Points on a hilly landscape, in no order, each with its height.
From any point a ball rolls to the lowest of the 2 points nearest to it. It stops when none of these is lower. Distance is the straight distance between rows; heights are no part of it.
q_713: [125 158 128 101  79 144  84  89 129 109 171 165  93 114 116  76 138 125
 117 114 129 141  92 103]  height 58.7
q_384: [ 99 143 132  96 134 120 108 123 127 105 136 155 136 117  96 118 106 117
 137 150 132 104 150  84]  height 32.3
q_654: [183 107  81 101 112 160 178 132  96 121 135 123 125 120 168 125 164 110
 116  98 132 145 112 160]  height 32.4
q_435: [110 124 120 108 114 156  70  86 151 145  95 131  93 134 122  79 115 150
 143 148 123 159 130 117]  height 45.9
q_582: [110  98 103 128 170  59  99  86 173 183 117 114 137  91 106 200 117 142
 130 164 143 178 166 110]  height 53.7
q_688: [142 130  84 110 120 111 146  68 146 101 131 131 172 110 110 136 152  73
 101 133 115 122 121  80]  height 15.5
q_892: [159  36  61 106 140 108 167 124 142 200 112 121 194 104 171 162 100 105
 129 110 147 175 132 149]  height 46.3
q_222: [141 104 116 107 158 120 145 149 150 145  98  97 178 128 158 172 131 169
 116 167 129 149 117 180]  height 56.7
q_37: [145 118 163 113  71 196 175 131 131 111 153 188 146  99  94  91 123  92
  62  74 153  96 132  81]  height 29.1
q_653: [150 160  86 118 120  86 118 125 147 109 220 129 153  84  96 194 167  98
 157 113 145 129 114  76]  height 46.8
q_957: [ 66 126 153 185 154  44 127 131 147 120  94  55  88 111 165 165 151 171
 140 161 111 116 118 145]  height 85.5
q_728: [119 159 134 138 121 134 118 135  94 108 145 143  81 152 116 105 149 132
 143 101 129 127 128 131]  height 38.4
q_64: [127 128 116  82 156 125 105 145 133 139 167 121 112 102 114 195 141 133
 148 142 141 164 139 138]  height 50.5
q_103: [ 97  79  96  92 154  88 116 119 182 178 128 122 141 102 127 176 108 136
 146 160 141 185 161 130]  height 48.8
q_704: [106 117  86 115 105 150  93  69 148 145 114 122  90 126 150  76 135 131
 144 127 119 186 109 131]  height 41.5
q_547: [133 132 125  93 138 163  92 133 130 145 137 130  92 125 120 153 137 136
 160 145 138 167 147 146]  height 46.4
q_623: [134  91 160 132 124 151 137 208 147 143  82 119 167 167 154 137  72 173
 142 136 127 139 116 203]  height 59.2
q_671: [197  95  55 100 132 169 126  74 137 192 117 142 145 109 150 125 145 127
 129 123 143 184 126 132]  height 41.3
q_904: [ 84 161 156 163 137 107  78 133 113 120  98  82  47 143 139 126 135 142
 166 133 137 136 143 123]  height 35.1
q_154: [110 154 161 129 145 126 136 135 101 106 119 152 151 146  93 107 103 118
 103 136 130  88 145  95]  height 37.2
q_953: [176 137 171 119 132 147 181 160  98 101  97 118 170 152 126 136 127 120
  91 139 126  79 129 147]  height 56.2
q_687: [142 117 118 131 130 174 143 153 116 143  94 165 143 161 150  56  94 174
 110 123 144 133 122 136]  height 8.6
q_334: [112 129 165 118 173 128  82 156 157 141  93 105 164 113 123 169  93 179
 131 200 127 117 133 130]  height 20.3
q_56: [116  98 107 100 125 106 147 107 148 133  94 120 154 141 127 128 107  86
 143 140 111 151 135 150]  height 31.0
q_461: [152 135 105 101 110 156 159 102 130  99 128 145 157 107 125 103 137  91
  95 132 135 105 124  91]  height 20.5
q_633: [126  84 139 143 125 100 208 169 122  91 147 110 120 153 146 156 160 101
 112 112  88  94 121 196]  height 42.6
q_927: [111 156 101 103 154  96 105 134 129 100 177 143 157  84 121 170 143 112
 121 153 141  99 135  77]  height 31.1
q_819: [144 123  99  75  86 175 106  74 137 143 144 162 118 111 132  67 129 133
 108 129 125 136 107 116]  height 60.8
q_312: [178  98 139  97 128 161 200 157 114 111 101 114 177 118 158 146 129 122
 105 126 132 107 135 154]  height 59.4
q_117: [ 95 186 152 182 134  80  98 141  79  99 177 127  85 116 124 158 130 132
 152 118 114  49 140 111]  height 6.2
q_595: [158  87 103 112 156 173  81 105 182 194  77 113 153 141 143 110 109 154
 154 174 117 166 143 146]  height 49.2
q_311: [154 125 144  89  95 189 164 115 123 113 126 168 158 118 112  77 111 105
  86 119 137  98 130  91]  height 25.0
q_34: [175  78  70 108 139 169  94  65 177 215  97 130 149 123 144  99 124 141
 144 156 122 168 139 133]  height 45.2
q_766: [125  89 163 136 140 122 164 197 138 135 107  90 153 154 168 156 118 166
 135 130 110 135  92 233]  height 51.6
q_840: [109 133 112 106 161  78 101 107 148 147 141 110 155  83 109 204 129 125
 133 178 131 134 150 107]  height 54.2
q_375: [ 90 137  88 163 135  49 144 101 139  96 153 103 113 126 129 153 166  88
 136 111 111 122 128  89]  height 16.3
q_784: [131 163 170 160 155 144 126 152  92 137  93 147 167 163  88  97  91 171
  95 149 135  99 139 107]  height 41.7
q_332: [ 90 167 132 121 159  98  76 131 118 110 141 128 127 103 122 167 108 122
 146 153 128  94 144  85]  height 24.1
q_325: [157 162  95  94 102 133 104 126 142  98 214 155 146  85  89 143 153  88
 160 111 155 113 111  66]  height 44.2
q_292: [148  58  82  98 123 127 158 123 150 165  88 117 188 125 151 141  91  94
 142 139 126 157 115 164]  height 38.3
q_235: [ 91 203 146 158 138 108  70 144  89 106 167 149 110 111 119 153 109 123
 156 118 137  75 145  87]  height 11.2
q_386: [ 91 178 148 119  97 134  71  97 116 120 164 168  87 117  98  83 117 123
 143 120 138 122 126  86]  height 56.0
q_835: [198 115 113 100 110 194 149 116 108 141  74 141 163 135 154  75 115 135
 105 125 130 132 109 155]  height 64.7
q_905: [ 94  99 102 116 154 115  98 127 165 149 103 110 129 130 141 138 115 153
 156 162 126 167 155 119]  height 42.5
q_464: [ 98 147 171 176 147 111 110 152  97 119 101 105  55 176 126 118 147 157
 148 131 117 121 138 158]  height 44.3
q_660: [120 161 133 123 151 106 146 145 120  83 162 142 163 101 117 157 142 101
  93 132 132  65 139  85]  height 34.7
q_130: [128 101  80  77 130 126 141 140 140 143 171 132 131  93 124 171 141 113
 149 122 146 170 146 139]  height 53.9
q_190: [217 108 126 103 113 175 183 143 117 133  69 117 186 128 188 119 117 121
 123 129 134 123 121 157]  height 62.7
q_193: [157 146 170 172 157 135 133 180 113 131  80 125 165 188 125 109 104 197
 107 153 123 106 124 140]  height 45.8
q_787: [ 78 187 157 179 120 104  60 112 118 134 101  85  54  99 140 133 115 112
 178 130 151 112 145  90]  height 48.9
q_426: [ 93 119 136 133 181 105  80 131 169 141  94  97 136 112 143 159 114 175
 141 190 119 146 151 122]  height 33.9
q_872: [153 115 171 146 141 151 207 195  88 106 145 140 134 144 113 132 135 143
  77 103 135  82 152 151]  height 24.8
q_679: [ 84 190 166 170 104 130 100 140  84 116 188 189 111 124  81 102 109 116
 125  87 142  88 140  74]  height 31.2
q_857: [163 113 150 124 160 148 166 180 131 129  98 107 172 135 175 148 132 178
 104 159 124 123 107 175]  height 53.0
q_731: [116 206 151 149  89 135  96 130  99 100 212 180 114 111  88 118 127 105
 152  78 146  73 108  71]  height 36.2
q_368: [106 156 164 194 123 105 145 153  76  95 185 154  88 153  98 107 143 115
 122  89 120  82 131 110]  height 31.3
q_964: [107 139 181 156 101 155 127 108  91 154 127 167 133 156  75  49  96 163
  82 117 149 134 125 109]  height 20.4
q_86: [164  94  93  99 154 161 130 133 144 157 103 123 156 125 167 140 135 153
 131 157 138 159 137 147]  height 60.2
q_709: [117 179 149 167  98 127 113 129  93  96 193 158  72 145 106  87 161 130
 120  73 127 105 105 101]  height 34.5
q_593: [117 136  98 117  90 127  78  42 142 145 137 125  69 119 112  97 150 115
 157 118 119 183 103 119]  height 37.0
q_586: [142 159  76 136 131  76  93  89 136 136 188 120 132  93 100 198 157 104
 144 127 148 153 127  85]  height 49.0
q_439: [164 110 150 115 113 193 168 162  86 126 112 150 126 156 126  91 107 128
 119 102 143 130 130 172]  height 16.0
q_579: [ 98 131 174 182 172  93  82 130 177 146  73  37 116 113 151 181 145 184
 133 167 108 143 110 157]  height 76.1
q_738: [180  84 130 131 161 187  70 152 204 181  88 107 167 145 152 140  96 180
 152 183 111 160 140 171]  height 55.4
q_346: [124 146 190 189 156 107 138 163  91 121 108 108  93 186 115 129 130 176
 127 138 112  94 128 168]  height 49.1
q_135: [131 129 177 150 154 116 167 150 107  93 110 116 133 167 122 141 124 137
 108 144 107  97 124 167]  height 53.1
q_402: [167  80 104  74 132 196 132 141 146 172 104 141 155 118 157  97  90 140
 146 148 142 139 146 138]  height 63.5
q_525: [167  95 141 129 176 163  82 142 179 176  95  83 150 133 142 180 130 169
 143 165 123 184 138 186]  height 62.0
q_937: [ 97 149 143  97 109 143  55  92 134 140 121 149  76 113  97  91  99 124
 161 141 135 134 139 104]  height 51.4
q_492: [128 112 172 158 173 128  79 139 192 156  80  62 149 121 144 189 135 179
 130 170 102 165 103 186]  height 69.2
q_559: [156 140 115  91 117 168 129 145 104 118 148 144  94 134 119 126 149 119
 143 111 128 146 135 137]  height 41.9
q_437: [183 104 136  91  73 213 181 143  93 124 123 148 130 120 133  90 116  92
 111  74 141 122 121 163]  height 22.8
q_808: [152  69  62  93 140 107 168 136 139 178 154 128 155  93 151 189 132 120
 119 113 156 183 145 151]  height 52.6
q_231: [110 122  84 134 139  68 163  85 142 100 127 108 151 135 128 153 150  79
 108 137 100 130 130 104]  height 10.2
q_295: [157 143  76 108 158  88  89  85 140 170 155 120 135  95  99 194 140 124
 123 159 143 161 156  92]  height 51.3
q_206: [ 98 144 181 127 166 124  94 172 121 131 115 135 137 129 107 136  86 167
 124 164 133  98 146 117]  height 34.9
q_291: [ 89 120 154 179 165  69 120 150 166 121  75  64 126 143 172 154 132 186
 125 170 105 123 111 146]  height 81.7
q_263: [124 138 147 126 124 167 105 130 108 139 101 166 121 158 110  50 102 169
 114 126 144 136 126 124]  height 14.2
q_446: [176 115 120 115  89 181 193 134  95  98 134 138 117 130 150 106 152  90
 104  62 123 124 107 157]  height 27.9
q_427: [ 86 159 181 169 106 126 128 122  86 136 162 176 112 146  70  62 103 130
 104  97 144 122 138  85]  height 25.6
q_128: [111  95 108 108  97 131 129  95 151 133  76 123 137 159 133  83  84  96
 151 130 113 149 111 152]  height 25.1
q_82: [ 98 115 111 136 110 131 170 149 123  89 153 149 114 150 134  94 139  94
 114  82 116 120 124 135]  height 36.3
q_631: [ 99 123 136 139  83 138 162 141 138  91 182 187 105 140 110  92 136  85
 104  71 126 106 120  92]  height 33.7
q_997: [118 120 152 133  67 176 177 148 136 105 191 205 130 118  99  85 146  89
  78  45 147 106 117  90]  height 31.7
q_955: [ 98 152  95 148  98  55 121  76 147 103 170 109 118 111 104 156 155  62
 162 100 120 141 120  77]  height 22.6
q_300: [108 149 124 144 152  97 101 112 116 111 106  95 111 138 134 148 142 125
 135 150 111 125 137 125]  height 20.8
q_303: [104 154 104 129  79  85  86  34 146 134 126 103  90 116 105 112 145  78
 148 126 114 171 115 102]  height 32.2
q_28: [118 124 118 146 130 102 173 142 119  80 139 125 103 153 145 133 161  98
 118 108 100 100 124 142]  height 39.1
q_594: [118 173 124 127  97 123 105 127 128  87 206 154 103 116 107 126 152  95
 166  93 134 104 106  77]  height 40.6
q_253: [181 126 163 139 144 160 172 184 117 132  79 129 182 162 156 110 104 189
 110 138 139 110 121 156]  height 49.5
q_883: [126  84 158 124 134 111 207 193 125 120 124 104 141 148 165 156 128 125
 113 112 106 102 104 215]  height 46.2
q_765: [187 121 106  86  80 195 144  87 113 143 125 152 133 102 154  69 132 120
  91 107 140 130  97 135]  height 62.6
q_862: [103 134  91 121  81  81 128  48 154 116 146 127 108 114  89 131 139  50
 143 111 116 157 119 101]  height 27.7
q_933: [137 137 182 171 136 124 187 167  80 100 158 152 114 165  99 121 154 118
  93  95 121  82 137 131]  height 28.0
q_703: [ 82 140 126 160 131  38 126 138 130 109 183  93  77 103 140 188 176 110
 173 120 120 122 128 125]  height 91.6
q_91: [138 110 165 151 123 160 200 182  91 128 128 160 144 165 117  92 106 141
  92  82 141 111 141 153]  height 21.1
q_184: [118 101 117 131 142 148 121 163 123 131 100 132 121 166 160  94 112 171
 145 123 126 143 130 143]  height 16.7
q_727: [ 71 149 148 178 149  38 115 129 126 121 136  61  63  88 159 184 166 139
 156 147 116  96 133 127]  height 89.1
q_131: [ 97 170 132 164 150  80 112 134 101  90 149 108  95 131 140 153 158 127
 145 132 112  85 133 117]  height 16.2
q_891: [101 128 139 133  93 121 125  75 143 119  58 117 122 163 118  59  93 110
 127 132 108 137 117 132]  height 18.5
q_93: [113 142 124 144 109 115 128  94 125 107  86 112 104 161 124  92 137 119
 134 133 111 131 121 135]  height 11.8
q_980: [186  91  41  96 116 164 167 106 112 154 131 133 142 100 177 130 156 106
 121 100 142 171 120 138]  height 36.7

For each start below, name the point where the ball stops.
q_633 | q_231
q_559 | q_439
q_579 | q_439
q_190 | q_904
q_840 | q_687
q_765 | q_231

For each start below, name every point that the ball comes to, in order.
q_835 | q_765 > q_819 > q_713 > q_386 > q_937 > q_435 > q_704 > q_593 > q_303 > q_862 > q_955 > q_375 > q_231
q_727 | q_957 > q_291 > q_579 > q_492 > q_525 > q_738 > q_595 > q_34 > q_671 > q_980 > q_654 > q_446 > q_437 > q_439
q_808 | q_892 > q_292 > q_56 > q_128 > q_891 > q_93
q_130 | q_64 > q_547 > q_559 > q_728 > q_709 > q_368 > q_933 > q_872 > q_91 > q_439
